Points on a hilly landscape, in no order, each with its height.
From any point a ball rolls to the lowest of the 2 points nearest to it. It stops when none of these is lower. Distance is the straight distance between rows; heights are no part of it.
K806: [-22 -30 -18  -4  -7  -9 -14   8  -5  29   4 -21 -10  -2  -4   0  25  16
 -25 -17  18   5 -15  16  16   0   2]  h=707
K256: [-15 -16 -27  12  16  24  -5   4  -8  16 -16 -19 -35  -7  -8  -6 -14 -11
 -13  -1   9  20 -14 -25 -19 -11  -4]  h=670
K529: [  0 -31  27  -9  -6 -16  11   9  -1 -15 -10  28  44 -12   6   2  12  -2
 -13   1  11   0 -15 -11  16 -11  -8]  h=227
K484: [ 21  26  40  11   3   0   0   5   1 -29   7  -4   4   9 -21  -7 -14  -3
 -14  11 -17 -12   9 -12 -10  11  -1]  h=477
K510: [ -9  22 -21  -4   8   8  -1 -16  -2  23  19   8 -20  12   6   7 -11 -19
  27  -2 -15   8  -3  10   0  -1  -4]  h=57
K199: [-28 -21 -13   1   8  21  -2  -2  -3   8 -16 -21 -30   0  31 -19 -13   2
   2   7   8 -15 -11 -40 -27 -15 -11]  h=876
K236: [-17  13  31  -8 -10  -5 -13  13  -9 -16   5  37  21   7  -9  -3 -18 -14
   4  16 -10   3  10   3   5  -2  12]  h=148
K987: [ -8   6   5 -13  -2  24 -23   1  -5  15   1 -13 -13  -4  -3   0 -30  -3
  15   5   5  -2   9   3  12  -1   6]  h=260
K237: [-24  -8  -7  -9   6  -2   5   9   8   8 -31  15   9   0   8 -10  11 -33
  33  -4  12  -6  -9   0   5  -6  36]  h=547
K507: [-19 -17 -17   8  11  21   5 -12 -11  15   2 -17 -29   0  22  -2 -15  10
 -18   0   0   0 -28 -25 -21 -19 -24]  h=862
K560: [  6  -9 -27  -1  -6  15  -1   0  -6  10   8 -29 -13 -15   4  10 -14  17
  -3  -9  14  14   9 -15   1   8 -20]  h=619
K943: [-18 -30   3   0 -12 -13 -18   9  -2  10 -13 -30  -9 -11  -1 -19  21  23
 -32 -15  21  -3  -6   7  20  14  -3]  h=638
K963: [ 18   0 -18   5  -4 -17   4   0   3  -4  15  -6  11   3  -4   2  13  17
   0  -6   4   7  15  10   2  23   9]  h=334
K132: [ 29  26  -4  14   3 -12   5  -1   1  -9  12   5  -1   6  -4  -5  11  17
   6   3   0  -9  29  29  -9  25  20]  h=273
K379: [ 11  -5 -36   2  15   8   4 -12  -2  14   9   1 -11  -4  11  18   6   7
 -19  -4  -6   8 -25  -8 -14  -7 -19]  h=833
K962: [-20  -4  28   2 -11 -13  -7   8 -12 -11  12   0  20   7 -22  -8 -11  -9
 -20   5 -12  -3   0 -15  12  -1 -15]  h=245
K414: [  1  -3  -7   4 -23  -6   3   8  -7 -16  -6 -35  16  -9  -2  -7 -21   1
  12 -10   3  -4  10 -15   0  21  -5]  h=257
K500: [-10   5 -15  -3  -9 -24   9   3  -1  20  21   0  12  15  10   9   3   1
  36 -13  -6   3  16  23   8  -7  23]  h=168
K964: [-26 -15 -10  -5  15   0   4  13  13  10 -40  16  -7   3  -5 -13  29 -22
   7  -4   8   8 -20   2  15  -5  28]  h=576
K175: [ 11 -32  32 -16   1 -11  17   4  11 -11 -17  34  34  -1  19  -5  20  11
  -8  12  12 -13  -6   9  10 -16   0]  h=96
K292: [ -3   3 -20  19 -24  16   5 -12   0  13  16 -24 -30  17   9  -9 -37  -5
  19 -15  -4  -2  17 -21   5   0 -29]  h=113
K496: [ 11  27  -4  -1   2   1  -3   0  -1  -2  34  24   0   8 -16   8  -7  -8
   1   8 -15  14  -3  10  -6  -2  -5]  h=190
K381: [-30   7  21  -4 -28  10   1 -14  -4  20  21  -2  -1   5   4 -12 -10 -14
 -13   2 -18 -18   1 -16  18 -26 -26]  h=285
K621: [-21 -15 -25 -12 -18 -14   3  17   4   5   3 -12  12 -11   4   2  11   3
  27 -14  18  13   8  14  18  10  27]  h=217
K218: [-12   4   0  -3 -22   8   4 -12  -4  30  29  -4  -4  11  -1   3 -12  -4
 -13  -9 -11  -4   0   5  18 -18 -25]  h=211
K596: [  1 -13 -30  10  13  20  -6 -11   0  14  -8 -26 -39   4   8  -4 -15   4
   1  -4   2   1   0 -14 -15   3  -5]  h=695
K313: [ 20  39 -16  21  17  -8   5 -10  -1   1  18  15 -16  22 -14   1  -1 -14
  19   3 -16   6   0  27 -25  10  14]  h=182
K24: [ -6   1 -16  -8 -14  26  -9   2  -2  11 -10 -21 -12 -20   8   2 -37  -5
  35  -1  15   5  23  -8  21   9   7]  h=346
K491: [ 10 -20   1  -2  -1 -26  20  -4   5  -1 -14  17  32  20  20   0  15  -8
  28  -4   3 -14  -9   5  -5 -17  13]  h=395
K72: [ 15  27  -4  19  14 -13  -8   1  -5  -1   2   2 -18  12 -16  -5  10   3
   5   1   1   1   8  40 -22  15  31]  h=225
K249: [ 12  25  28   4   3  -4  -3 -14  -8  -8  -7   6   6  12   7  -8   1   2
  -4   6 -16 -34  12   2 -12  -3   3]  h=527
K481: [ -4  16  37  16  -5  -4 -11  -7 -10  -2  22 -13 -11  20 -25 -18  -3   5
 -28   3 -13 -26  19  14   0  -5 -12]  h=67
K281: [  9   5 -24  -3 -14  -1  -1  15   3  -8   7 -13  -2 -12 -19   2   3   9
   7  -2  17  22   7   7   3  32   9]  h=399
K6: [ 15  27 -22   0  16   0   5  -5   2   2   8  18  -9   8  -2  15  -6 -13
  20   3  -6  11 -10   4 -13   8  -4]  h=129
K331: [  2  13   8 -17   9  25  -9   7  17 -10 -25   8 -11 -21   7  -1  -9 -16
  16  11   6   0  -6 -11 -11   7  16]  h=700
K163: [-14  -7 -22 -24 -14   9   0  11   4   4  -8   0  14 -29   7  12  18   4
  15  -6  20  16   2  -3  16   8   6]  h=332
K17: [-30 -25  29  -7   4 -29 -14  -9 -12   4  20  -8  28  -2  -7  -1  11  20
 -25  -4   0  -6  10   8  27  -7   3]  h=390
K99: [-11 -24  18  -3 -10 -18  -3  -7 -10   9  -9 -29  13  -6   5 -13  17  13
 -23 -10   8 -22   6   2  20   5   0]  h=558
K761: [  1  -4 -31   7  21  14   5 -29  -4  13   1  -7 -32  -9  36  15  -2  16
 -11  -1  -5  -1 -18 -17 -25  -9 -22]  h=848
K999: [  7 -25  26  -7  13 -19  -1  -5   1 -11   5  32  27  -3   2   9  26  30
 -29   6   3   8  11  21  17  -5  17]  h=345
K531: [ 11  39   0  13  10  11  -5 -13   6  11  -1  -7 -31   8   2  -1 -29 -16
  32  10 -15  -6  13  12  -5  13   3]  h=235
K748: [-19  -9   5  -1   0 -18  -1   0 -10  16 -11  -2   6  18   6  -9  15  -9
   0  -8  -5 -23 -11   9  -1 -10  25]  h=291
K791: [ 18  -3   9   2  -1  -5  17 -29  -3  -8 -23   9  11  11  32  -7   4  -3
   0  -5 -14 -27 -23 -22 -20 -14 -12]  h=462
K184: [ 15  18  22  11   2  -5   3 -15  -4  -4  -9 -15   0  10  17 -10   8  10
   2   0  -6 -45  31  15  -5  13  17]  h=545
K846: [ 31  13   4  15   4 -24  25 -17  -3  -6  14  32  20  24   9   2  14   0
   9  -7 -14  -5  -2  17 -10 -16   3]  h=497
K735: [  1  21   1   6 -33  -1  -4  10   0  -4  31 -10   7   6 -17 -10 -28  -9
  26   5  -5   0  31  12  27  11   1]  h=375
K727: [  1  22 -16  16  24  12  -4  11   5   3   2   7 -12  11 -23   0 -25 -36
  16  15  -5  27 -14   3 -12   7  19]  h=539
K321: [ -7  -3 -43   7 -10  11   4 -20  -6  23   5 -21 -21  10  17   5 -24  -3
  27 -17   6  11  11 -10   3   2 -30]  h=184
K118: [-10   4  -8  11 -37  17  -3 -15   1  21  28 -15 -20  15  -5  -7 -28 -16
   3 -13   0  -2  20  -4  22 -19 -25]  h=193
K399: [ 15   4  15   7   4  13  -4  27  23 -34 -21 -10 -16 -17 -21  -4   0  -6
  -3  13   2   9 -23 -14 -22  22   7]  h=383
K476: [ 28  17 -11  12  20  16   4   2  26  -8 -11  -7 -35 -11  -3  -1  10   5
   4   2   2  -3  -5   7 -18  25  14]  h=339
K953: [ 22  -6  10   5   9 -15   9 -13  -9 -14  17  19  29   4   7  11  24  29
 -19   3  -7  -3  27  22  13  -4  13]  h=295
K518: [ 40  29  10   8  14  16  -6   7  24  -9   4 -19 -24  -7  -6  12 -11   4
  18  10  -3   2   8  17 -13  28  19]  h=398
K528: [ -3  -7  19  -8   4  14  -8  31  18 -30 -40  13 -16 -16 -11  -8   6 -12
  -9  13   7   5 -19 -18 -11  10  -4]  h=298
K508: [-25 -13  27   3  -1 -29  -8 -10  -3   8  30   4  19  16 -15  12   8  29
 -23  -7 -18  11  13  22  19 -18  19]  h=300
K55: [-11 -11  -4  -4 -12  16   9   6   5 -12 -34 -22  -5 -18  18 -15   0  -2
   8  -1  11  -9  -2 -40 -21   0  -9]  h=650
K367: [  0 -14 -44   8   6   3  -2   7  -9  22  -2 -23 -22   4 -15  -5   5  -2
  -3 -15  17  19 -10  11   1  10   8]  h=785
K979: [-14  -6 -19  -2 -30   2   2  -2 -10   9  -7 -36   6 -11   9  -1 -22  -4
  29  -7  20   5  18 -10  11  12  -1]  h=336
K944: [ 10  -1   5 -12   4  -2   1  17   9 -25 -19  30   2  -4  -9   3   8  -7
 -17   7   9   5 -24 -11 -13   6 -10]  h=197
K659: [ -1   5   0 -17  14  15  -9 -10   3  14 -16   2 -11  -7  14   7   8   1
 -12   2  -1 -17 -10  -2  -3  -8   2]  h=594
K736: [ -2   6   4   3  -3  16  -2   2   5 -14 -21 -16  -9 -10  18 -10 -27 -15
  18   7 -10 -17   2 -42 -27  -3   1]  h=668
K104: [ 18  -4  -5  -4   6  -8  -5  13  11 -23   3  23   1  -7 -16  -2  31  17
 -23   3  13  23  -7   9  -8  17   8]  h=499
K396: [ -4  17  10  -3  -5 -10  -6  16 -10 -14  14  16   5  13 -24  -4 -11 -12
  -7  12 -10   9   1   8  -8   2   6]  h=209
K937: [  0  -1  16  13  -2 -24   4 -13  -9   0  29  13  24  14  -6   7  11  20
  -7  -2 -17   2  21  18   8 -11  13]  h=240
K837: [ -2  17   1   4   2  21 -12 -14   2  17  -4 -21 -31  17   7  -8 -34  -1
  19  -1 -10 -11  11  -6  -3  -4   3]  h=186
K751: [-15   6  24  10 -10  -9  -7 -10 -11   2  22   1   1  20 -30 -14  -6  -8
 -36   2 -17 -11  -8   0  -4  -9 -18]  h=159
K254: [ 12  25  29 -23   3  16  -7 -11   2  -5  -2  -4  15 -19  17   9  -5   3
  11  10   0 -29  29  -7  24   8  -1]  h=239
K447: [-19 -18   7  -8 -10 -11 -24  14 -18  17   4 -14   4   8 -16 -10 -12   0
 -18  -4   4   4  -6   2   9  -5   0]  h=834
K324: [ 16 -18  26  -7  -6  -7   4  16  20 -19 -25  41  13   3   8 -11  28  16
  -6  12   7   1  11  20   6  -2  13]  h=212
K430: [ -5 -12  -7   4 -10  28 -25  -6 -17  16  12 -21 -39   9  -1  -4 -34   4
  -8 -13   7   3   4 -21  16 -17 -17]  h=877
K579: [ 26  -5  -4 -15  14  -1  18  -8  -2 -11   3  26  21 -12  13  17  11   5
 -23   8   0  10 -26 -11  -6 -10 -30]  h=580
K418: [ -9 -11 -32   3   1  -1   8  -8  -1  16 -19 -23 -14  -2  12   4  -2  -8
  17 -14   4  -6  -4 -11 -12   6   2]  h=715
K804: [  7  14  30   8  11 -16  -4   6  -6 -11   7  45  11  21 -13   7   5   1
 -17  10 -15   8  -6  26 -22 -17  -4]  h=459
K361: [  4  13   3  -6 -16  -4   9 -10  -3 -10  -8  -8  19  -1  22  -8  -9 -14
  29  -5  -9 -21   7 -21   0   4   0]  h=364
K711: [  1   1  11 -13   1 -15   2   1  -5   1 -15  32  13  17   9   2   1 -14
  13   2  -1  -6 -14   2  -5 -19   8]  h=363
K967: [-17 -33  25  -2   3 -27   2 -11  -7  -5  -5  -2  29  -7   8  -3  25  18
 -31   0   5 -18  -9   5  23 -10   3]  h=480
K456: [  8  -4 -45   8  27   0  15 -34   9  26 -10  -8 -29   5  15  12   5 -11
  16  -8  -1   9  -7   1 -11  11  -7]  h=553
K422: [ -7 -28  -1   9  -6 -34   5  14 -12 -22  20  -4  32   5 -26  -2   2   6
 -25 -10  -4  23  -8 -15  -5  11 -12]  h=669
K764: [ 12  40  13  22 -12   8  -1  -7   5   1  31  -1 -22  17 -19  -9 -16 -14
  -9   2 -15  -4  17  23 -11  -6 -19]  h=441
K645: [ 10  -2 -26   1  25  35  -3   5  13  -1  -1 -14 -38 -25  -6   9 -28  -2
  11   6  12  41  -5 -16 -12   9  -5]  h=549
K843: [  3  26   3   9   1 -10  12 -14  -1  13  17  25   0  22   9   8  12  -8
   3  -5 -21  -5  -7  22  -7 -16 -10]  h=513
K325: [ -6  33  28 -17  -2  18  -2 -10   1  16  11   2   3  -4  10  -1 -13  -2
   6  15 -14 -27  30   4  17  -8 -10]  h=153
K47: [  2   4 -15   5  -6   5 -13  26  -8  -9  14 -13 -11  -3 -34  -3 -20  -9
   1   7  13  30   0  12   1  17  10]  h=460
K658: [  2   1   0   7 -18  12   5   4   0 -15  32 -21  -5  -7 -23   2 -27  -1
 -15  -2 -11  16   7 -28   2   1 -43]  h=906
K340: [  7  12   7  10  25  16 -16  27  17 -13 -15   9 -20  -4 -31  -4   4  -9
   2  22   8  14  -7  17 -11  21  35]  h=402
K310: [-13   9   5   9   9 -11 -10  -6 -17  31  -3  -7 -16  26  -7 -10   5  -5
  -8  -7  -9 -20  -6  23 -17 -12  16]  h=337
K749: [ -4  -2  -5  -9   3  20  -4  -4  15  -6 -29 -12 -23 -15  22  -8   8   4
  -5   0   1 -20 -12 -15 -13   1  -3]  h=623
K312: [  9  15   0  -7   9   0  -1  13   0 -11   4  50  19   2  -6   8  -2  -1
  17  16  -7  27   7  24  -9  -1  32]  h=319
K22: [ 20  -4  -4 -22  10  21  12   6  17 -10 -31  38   0 -22  12   7  24   4
  -2   9  10   7 -14   0   3  -5  -6]  h=506
K556: [ -7 -12  -1 -12 -16  -4  12  -4  -6  -1 -17  -9  22  -8  28   1   7  -2
   8 -11   3 -13  -8 -21  -1 -11  -7]  h=406
K39: [ 14  -5  18  -9   6  -4   1  19   2 -29  -4  48  23  -3  -9   2  -6 -10
  -4  17  -2  11  -5   3  -9   5   5]  h=179
K870: [ 29  15  26   3  27  11 -12  -8   3  -6  13 -13 -24  -2  -9   5  -1  18
 -35   4  -8 -12  -4   2 -24   5 -15]  h=376
K641: [-13 -16 -12  11 -14   3  12 -20 -18   5   0 -33   8   3  21   4 -11  15
  -7  -7  -6 -13  10 -29   3  -3 -33]  h=400
K714: [-20  -3   0   0 -28  11  10 -20  -8   5  20 -19  11  -1  17  -3 -13  -7
  -3  -4 -17 -11  10 -32  14 -20 -38]  h=347
K909: [ -3  -2 -27  -8  10 -10  18 -37   4  17 -14   5   4  -2  48  24  10  -8
  27 -14  -5 -10 -12  -2   7  -4 -12]  h=500
K116: [ -8  -9 -32  -6 -12   2   8  14   6   2 -11 -12   0 -21   2   2  41  16
  18 -13  24  26   1   0  16  13  -6]  h=408
K130: [  6 -20  -1  -8 -16 -11  14   8   0 -20  -7 -11  33 -27   2  -1  24   9
  -3  -2  15   5  13 -17  12  14 -12]  h=485
K664: [  3  25  12  21  15  11 -15  17   0  -6  10   3 -19  16 -37  -3 -25 -20
   4  17 -13  15 -10  13 -18   8  11]  h=561
K25: [ -3   2  33  17   1 -13   4 -19 -14  -3  30 -12   3  19 -22  -8  14  20
 -20   0 -13 -16  34  19  15   1  -7]  h=160
K779: [  1  -7  28 -18  -4  -8  -3  13  -1 -19   4  39  37  -4   5   2  -5   0
   5  13   4   3  16   0  10   0  15]  h=218
K247: [-28 -16 -17   0  17  12 -10   3 -10  17 -20  -8 -15  -2  -7  -8  -2 -24
 -19   1  -2   5 -29 -14 -14 -12   1]  h=640
K27: [ 25   5  -1  -1   3   5  -1  24  15 -33  -2   4   1 -26 -19   2   8   7
 -14   5  12  17  -7  -5 -18  27  -3]  h=449
K783: [  5   6  -1  11  30  14   4  -1   8  -2 -34  26 -14   9  -7  -6  12 -30
  -2  10   6  -8 -23   1 -20  -2  18]  h=732
K674: [ 12  17   9  20 -16  13 -19  -7  -4   9  19 -13 -38  24 -28  -9 -29  -6
 -15  -6  -8   6   6  13   0 -13 -12]  h=466
K60: [  7 -12 -30  -7   3  -3   4   7  13  -7   6   8   7 -22   8  14  48  26
   2  -8  16  26  -3  18  15   4   2]  h=478
K686: [  0   6 -20   7 -17   6   8   0  -5  -4   3 -30  -4   8   3  -8 -33   3
  13  -6 -10  -1  11 -26  -9   8 -25]  h=180
K110: [-33 -16   2 -22 -12   5 -19   9 -21  26   0 -16  -1 -15  -6  -2 -14  -5
  -1  -2  14   6  -2   1  21 -11  -9]  h=806
K346: [  8  16  20  -1  21  18 -17  21  25 -10 -22   0 -34 -17 -15  -6  20   7
  -9  17  10  -4  -1  21   1  18  24]  h=464
K70: [ -1   1 -24  18 -14  -8  24 -30  -6   8  12 -22   4  22  24  14  -8   6
   3 -17 -16  -8   1 -17  -5  -1 -38]  h=438
K423: [-10 -14 -41  -2   9   9  -2  -5  -9  27   5 -22 -20  -2   0  13   0   5
 -15 -12   5  16 -21   6   1  -2 -14]  h=811
K781: [ -6  12 -17   4 -19  -5  12 -25   3  29  28  -2 -18  15  10   7 -11 -17
  19  -9 -15   0   5   8   9 -11 -19]  h=128
K395: [ 24 -11 -15 -13  17   4  16 -15   9   1 -20  34   8  -6  22  12  15  -7
  -2   6  10   7 -31  -3 -11 -14 -13]  h=546
K160: [-10 -14  -7  -4  -9 -30   9   8  -4 -10  28  12  36   4   3  17   6  10
   6  -9  -2  18  -3  -2  14 -20   1]  h=611
K230: [  3 -22  -7   3  -2 -31  24 -12  10   4   0  14  32   8  29   8  13  14
  21  -9  12 -11 -16  10   7 -40   7]  h=431
K724: [  1   8   7   3 -19  -2   7  -2 -10  -5  25 -21  20   0  -9  -5 -20   1
  12  -3 -15 -12  32  -6  27  14 -11]  h=308
K759: [  5  41  12  17 -24   4  -4   0   7  -6  25   3 -11  12 -14  -7 -27 -17
  25  10 -15  -5  21  20  -1   4   1]  h=417
K849: [  1  19   0   4  24   5 -11  15   0  -7  -4  35  -5  -5 -19   5   1 -12
   1  16   0  14   0  28 -15  11  34]  h=354
K541: [-11  30  37 -10  -5   8  -5   1  -8   2   8  30  14   1   3  -3 -13 -11
  10  16 -17 -22  14   5   8 -12   2]  h=75
K388: [  2 -29   2  -6 -10 -18  13   6   8 -33   7   7  34 -19  -3  -1  30  24
  -8   1  11  14  22  -1  16  10  12]  h=538
K991: [  7  13   9   8  -6 -12  13 -12 -12   3  19 -12   9  18  -7  -1   0   7
  -3  -9 -10 -19  24   7   8   9  -9]  h=234
K990: [  5   7   2   0  30  33 -17   7  24  12 -17  -1 -40 -19  -8   0   8  -7
  -7   5   7  10  -9   8  -1   9  17]  h=524
K744: [-10  -4  23   3  15 -12 -20   1 -17  17  -9   6 -12  15 -14  -4  14   3
 -38   3  -4 -23 -11  22  -8  -9   8]  h=387
K986: [-21 -26  -4   3 -10 -36   3  12 -10 -14  11  -7  34   4 -10   7   1   6
  -8 -13   4  12 -17 -15   8 -16  -5]  h=641
K103: [  0  15  21   5  33  46  -9   1  26  12 -22  -9 -43  -5   0   0  -8 -16
   8  11   0  -3  -1   0  -8   1  23]  h=564
K498: [ -9   8  34   7  12 -17 -10  -6 -21  -2   8  31   8  22 -11  -2  12  13
 -36   5  -9 -10  -8  26  -1 -16   0]  h=433
K523: [ -9 -17  -9 -13 -20  -9   7  10   2  -5   3   1  45 -33  16   9  16   5
  16  -5  27  19   8 -12  18   1  -6]  h=416
K334: [  5   2   2  15 -25 -21   5  12 -12 -17  20 -22  20  18 -25 -17 -16  -4
   3   4 -12   3  10  -4  -1  15  -8]  h=925
K798: [ -4 -25  -3  -9 -12 -29   6  12   9 -16   7  11  36 -10   5   7  19  22
  10 -11  13  17   9   2  13 -13  22]  h=578
K327: [ 25  23  -7   9  18  11   1 -17  12   5  -3 -11 -31   8   3  11  -6   9
   4   1 -15 -16   5   8 -22  13   0]  h=286
K493: [-28 -24   0 -17 -16 -15   4  10  -6   7  -9  -8  37 -12  15  10   4  -5
  14  -8  11  -6 -16 -13  15 -29   0]  h=463
K464: [ -7   2   0 -11   8  24  -8  29  21 -16 -24  12 -12 -32 -17   1  11  -3
  -5  11  17  30 -22 -13   0  16   2]  h=393
K677: [ 27  35  28  11   9  14  -8   8  10 -14   6  -2  -5  -2  -7   3 -18   2
   7  14 -12  -7  10   0  -1  14   5]  h=445
K826: [ 14 -15  16 -12   5   2   3   0   7 -31  -6  -5  20 -27  -1   1  19  11
 -30  10  11  -4   6 -19  14  11 -21]  h=552
K352: [ -7   9  10  -6  16  16  -8  13   1   1 -23  16 -15   2 -12  -2 -13 -21
   0  15  -1  -6 -12   0 -11  -3  21]  h=717
K180: [ -9  16   3 -14 -18   7   3   4  -4 -10   0   4  20 -10   8  -1 -18 -15
  23   2  -5   7   7 -21   7   0 -17]  h=324
K879: [  4   7 -27   3  14  20  -7  18  -1  -1   1  -8 -22  -2 -26   5 -19 -15
   5   4   5  34 -13  -7 -14   8   0]  h=507
K562: [ 14  -4 -21   6   8  29   1  11  12  -7   6 -29 -30 -19   6  12 -20  15
   3   0  15  21   3 -25 -20  12 -23]  h=584
K59: [  7   2   3  10 -15  -3  13  -1  -9 -26  20 -29  15   7 -25  -7 -17  -6
 -11  -2 -14   3  13 -28   1  10 -27]  h=916
K173: [-14  -6 -37   4  14  -8  16 -39  -1  39 -13  -7 -17  13  35  14   6 -10
  21 -19  -5 -11 -15  -1  -3  -2  -4]  h=526
K656: [  1   2  -6 -13  14   7 -10   5   5   9 -18  16  -6  -8   4   1  23  -7
   1   4  13  -4  -8  17   3   3  18]  h=563
K635: [ 11  -7 -17  -9   2  -2   9   2  13   5 -11   9   1  -5  11   3  35  17
   0 -10  13  -2  -8  16   3   7   9]  h=528
K377: [-16 -21  26 -12  -4 -20   4  11  -7  -4  -2  24  30  10   3   4   2  -9
  -6   3  -3  -7 -22  -7   8 -26   2]  h=315
K355: [ 26   0  24  -2  21  -2 -10   6   4 -17   1   3  -8 -12 -14   7  14  16
 -38   9   3  -7  -3   3  -6  13  -4]  h=440
K595: [-32 -13 -21  -3  17  11   1  -6   4  32 -32   5  -7   1   9  -8  17 -24
   3  -5   6   1 -24  -8  -2 -16  16]  h=607
K96: [-28 -23  -8 -11 -18   4 -14   3  -8  25 -17 -31  -2 -15  13  -9   1   6
  -6 -12  19  -6   2  -8  14  -4  -6]  h=771
K897: [ 31  12  25  10   3 -15   9  -5  -6 -34  -6   0  11  10  -1 -13   4   1
 -10   6 -11 -25   5  -9 -14   8  -6]  h=505
K537: [ -4   7  17 -11 -14  -3   8   1  -9 -13  18   9  29   1  -9   1  -9 -12
  -1   5  -9  -1   7 -11   9  -8 -17]  h=276
K403: [ 17  -9  12   6  -3 -15  26 -23   0  -2 -15   6  28  12  34   3   9  -1
  15  -7  -8 -37  -6  -3   7 -16  -5]  h=430
K442: [ -4 -23  37 -10  -5 -13 -13   9  14 -11 -12  39  24 -11   6  -2  31  27
 -12   4   2   1  14  25  13  -5  33]  h=280
K785: [  5  20  12  -7  -2  23  -2   8  13 -15  -9  -7  -8 -16   5  -2 -36 -15
  26  15  -6  -3   1 -24 -12  12   5]  h=683
K349: [-24 -10  -3  -1 -10 -33   7   1  -3  11   6  -5  17  18   8   3   5  -7
  25 -14  -4 -15   2   7   6 -20  28]  h=233
K693: [ 13 -18  -9   5  10 -18  -6  10  -3  -5  24   1   5  -5 -20   3  29  29
 -39  -2   7  20  -2  21  -4  15   2]  h=548
K2: [ 30  30  12   8  27   2  -9 -15  -4  12   8   1 -28   6  -4  13   4  15
 -15  -1  -5 -12   1  25 -21   3  -5]  h=326
K420: [ -6   3  -9 -20  13  23   3  13  25  -4 -33  27 -15 -19  -1  -4  31  -7
   5   7  15  19 -19 -12   6   1  -3]  h=461
K729: [ -1 -12   1  15  -6  14 -11  -1 -10   3  16 -29 -22  -1  -8  -4 -27  11
 -22  -8  -7   6   0 -27  -1  -9 -33]  h=893
K580: [-11   1 -17  -1 -17 -11  -1   1  -4  15   3 -11  11   4   9  -2  -6  -4
  40  -2   8  -8  21  18  18  12  29]  h=68
K123: [-33 -15  -7 -16 -17  -7  -2  13  -6  16 -19  -3  23  -8  10   0  -1 -26
  32  -4   7   3  -5 -12   9 -11  18]  h=514
K994: [  4  -7 -23   4   0  -8  25 -27  -1   6  -1  -8   8   3  37  21  11   9
   3 -13  -7  -7 -16 -14  -2  -5 -25]  h=467
K780: [ 31   3  18 -11  13   4   6  -5   0 -28   7  17  19 -14  -4   8  14  15
 -23  16   4  -7  11  -7   4  13  -5]  h=498
K945: [-18 -30 -26   6   3 -12  -5  17  -3   9  -6 -13 -12   0 -16  -8  25  -2
 -13 -11  12  17 -20   8   3  11  16]  h=754
K619: [-12 -18 -23   0 -16  -2  -5  -5  -8  34  -6 -32  -7   3  12   2  -3   7
  10 -18   5 -14   5   2  13  -1   0]  h=739
K598: [ -6 -13  -2   4 -12   5 -23   3 -21  13  -4 -31 -25  10 -17 -19 -28   2
 -12 -15   9  -4   3  -5   9  -3  -5]  h=857
K679: [  4 -16   8 -19  -6  -8   1  15  13 -13  -1  42  30  -2   7   7   6   8
  12  10   1  21  10  18   4  -8  32]  h=277
K252: [ 28   6   2  12   8 -20   7   2  -6 -14   8  36  13  11  -7  -1  12   8
  -4   1  -7  11   0  27 -23  -4  11]  h=479

Where does a ball stop that starts at each point below?
K59 | K481
K846 | K580
K761 | K937
K256 | K481

Call two points neighbours if one is among the 2 nearest of the other. Go from one point of each pair to the other, from neighbour to neighbour, staying as low as possible. Name the highest point that can't be avoided.
K327 / K510 | K24
K510 / K541 | K396
K580 / K541 | K843
K175 / K481 | K791
K541 / K292 | K218
K175 / K937 | K999
